The views of a scene show one set of named points, each view turned or mirrored, and shifted as a whole, with a little noise and some points left out.
(in the rows, 128 means zero)

Scene 1
View 1
Goke: [189 124  97 168 153 147 121  94 151  72 147 171 136 156 132 126  71 142
  97 105  84 161 120 163 135 137]
mipo: [167 109 135 183 115 120 123 131 138 117 135 152 154 119 163 136  90 122
 117 129  77  96 110 123 117 113]
Guf: [106 140 131 175 140 125 131 129 134  84 137 151 135  95 159 140 118  87
 151 126  87 108 140 156 103  90]
vagol: [142 131 125 180 161 131 111  86 169  97 147 163 148 112 146 142 107 138
 124 123  85 137 123 165 115 118]
Poril: [150 130 120 181 165 138 113  85 170  91 150 163 144 120 140 141 101 142
 120 120  88 146 120 168 120 121]
tik: [188 116 105 174 137 138 120 109 144  84 143 161 138 146 144 121  74 136
 103 114  78 137 112 147 131 135]
Losa: [165 128 110 161 113 137 140 155 107  64 126 153 119 136 145 118  76  80
 126 112  79 115 132 136 119 111]
boz: [225 118  79 156 144 157 125 106 138  54 144 172 122 181 122 112  48 137
  84  93  79 171 117 160 144 152]
vigi: [139 146 107 171 173 143 117  84 162  66 152 164 130 124 135 136 105 125
 129 110  95 158 132 186 118 115]
Virur: [194 126  94 164 150 147 121  99 145  70 146 169 132 155 128 125  67 132
 101 105  83 162 120 164 135 137]
zozo: [109 128 150 184 101 113 136 161 112 106 123 141 139  87 172 136 117  68
 157 138  79  65 132 119  97  82]
leku: [180 105 126 173 100 126 133 153 113  98 125 153 140 134 162 123  77 103
 114 124  73  92 112 112 124 116]
View 2
Virur: [159  73 135 138 133 112 198 125 105  82 129 159 152 103  80 154 133 152
  95  98 128 171 152 153 127  82]
Guf: [113 120 128 100 113  99 171 143 107  91 122 171 150 129  87 172 172  70
 119 156 172 131 194  96 164  88]
leku: [141  79 134  77 138  96 208 140 113  71 125 125 153 120 123 193 166  95
 131 137 155 136 139 146 127 123]
Poril: [132  92 130 135 109 115 158 140 106  94 119 188 145 113  63 159 149 134
 106 145 120 157 150 130 149  71]
tik: [152  73 136 119 129 115 193 132 109  82 123 150 149 111  90 172 144 135
 109 119 127 157 137 152 126  97]
vagol: [129  90 133 119 113 118 163 145 107  87 116 176 147 115  74 171 158 122
 119 156 126 149 141 132 140  86]
Goke: [155  73 135 136 124 115 192 127 107  82 128 164 150 103  74 156 135 156
 100 105 127 169 146 157 125  82]
zozo: [105 115 125  67 117  89 183 151 114  84 115 147 149 137 120 202 191  38
 145 180 188 106 182  96 160 116]
Losa: [144  90 133  95 136  95 219 129 107  77 131 138 156 122 114 176 154  94
 113 106 180 138 188 130 135 109]
mipo: [134  86 133  88 127 103 183 149 115  77 114 145 151 121 105 194 168  99
 134 163 134 134 132 142 130 113]
boz: [180  57 138 137 143 114 217 111 104  75 136 140 151 100  88 149 121 172
  85  69 128 180 140 175 112  90]
View 3
tik: [102 124 118 153  76 186 102 177 113 163 161 168  91 119 185 170 125 121
 153  73 167 138 117  84 116 127]
Losa: [121 119 139 167  85 197 101 190  84 158 168 202 131 120 157 128 128 125
 153  90 167 141  78 129 132 140]
vagol: [118 148  97 170  79 154 103 167 143 171 140 162  86 113 151 164 134 113
 165  97 138 157 109  76 116 113]
vigi: [133 138  90 183  80 185 124 172 153 156 124 168  94 108 156 167 143 121
 164  91 145 180 109  87 119 106]
Poril: [109 143  92 165  73 152 102 164 152 171 137 151  73 110 167 181 135 115
 162  88 143 156 123  62 111 111]
boz: [101  95 119 153  71 238 127 185 108 139 165 167  87 120 228 190 125 135
 147  48 196 145 142  96 121 130]
Virur: [111 114 109 163  75 211 117 180 122 149 152 166  88 117 200 179 131 127
 155  65 176 149 127  92 119 123]
Goke: [107 119 109 162  73 202 117 179 128 152 151 167  84 118 199 184 130 126
 157  66 173 150 128  83 116 122]
mipo: [100 146 130 144  78 144  72 170  94 185 176 174 102 120 154 138 121 108
 153  93 154 119  93  85 116 137]
zozo: [129 161 138 166  94 127  65 179  80 192 171 207 143 119  95  88 129  99
 157 127 127 131  44 121 130 142]
View 4
vagol: [154 117 103 124  87 125 154 114 143 178 141 118  94 170 128 162 144 110
 139 178 103 116 194 134 127 111]
Poril: [162 122 105 119  95 128 157 114 134 171 135 110  98 175 132 161 142 116
 132 178  97 120 193 131 128 123]
tik: [164 148 126  96  93 133 155  95 140 147 128 132 119 166 154 186 153 105
 110 179 100 126 165 114 116 124]
Goke: [172 148 123  95 103 133 157  95 123 144 111 127 122 174 152 177 148 116
 109 184  98 128 172 116 123 149]
Virur: [173 153 121  90 100 134 150 101 123 139 110 128 125 168 155 179 151 111
 105 180  95 127 170 119 127 155]
vigi: [174 123  94 124  91 126 147 124 120 164 125 121  94 174 131 154 149 115
 136 176  98 108 196 146 137 147]
leku: [133 168 141  98  82 122 138 100 193 141 157 163 120 139 167 197 166  72
 121 158 123 111 149 119 105  91]
boz: [182 176 134  72 110 141 152  84 112 121  91 136 141 172 171 192 152 117
  90 185  93 135 154 108 123 171]
Guf: [147 131  98 137  69 110 124 144 169 175 168 144  87 145 136 159 166  76
 158 149 127  85 189 160 133 115]
Losa: [152 171 128 105  77 120 120 122 173 134 145 168 117 135 165 188 174  71
 126 151 127  92 158 140 129 137]
zozo: [122 144 115 141  57 104 115 140 218 171 197 163  89 125 146 177 174  50
 162 138 141  74 172 158 117  73]
View 5
Guf: [ 83 118 129 125 118 118  77 117 139 119 124 148  87 151 165  80  93 163
 149  95 205 100  99 141 117 137]
Goke: [100 118 100 138 128 127 106  78 123 124 173 185 113 150 106 142 118 153
 164  92 113 118 111 176 136  94]
mipo: [101 129 110 143 125 105  95 121 132 130 196 127 107 173 108 101 117 183
 173 103 186 113 101 150 103 141]
vigi: [ 88 108 114 127 123 133  89  80 123 118 126 190  98 137 148 124  99 143
 150  83 140 114 109 169 140 102]
Virur: [ 96 120  98 138 129 124  96  72 124 122 168 186 108 144 106 142 116 151
 169  93 104 113 114 174 134  95]
Losa: [ 74 141 104 140 128 105  60  95 139 111 161 144  97 148 134 109 110 146
 193  94 145  70  94 136 114 145]
Poril: [108 106 119 127 120 130 112  93 121 130 148 180 103 151 128 118 105 171
 135  94 165 136 113 176 131  95]
boz: [ 95 131  82 145 133 123  99  62 122 114 189 196 116 142  89 165 131 141
 190  90  65 100 111 178 139  92]
leku: [ 91 143  98 152 129  96  76 114 138 119 198 127 104 165 104 105 121 171
 193 106 160  85  93 136 100 150]
vagol: [109 103 120 126 121 127 109 102 125 130 145 171 102 156 130 110 102 177
 135  91 179 136 110 170 123 105]

In a view up to two points have been moved. Name them for each view, in the order of its rows, or write none.
view 1 => none
view 2 => vagol
view 3 => Poril
view 4 => none
view 5 => vigi
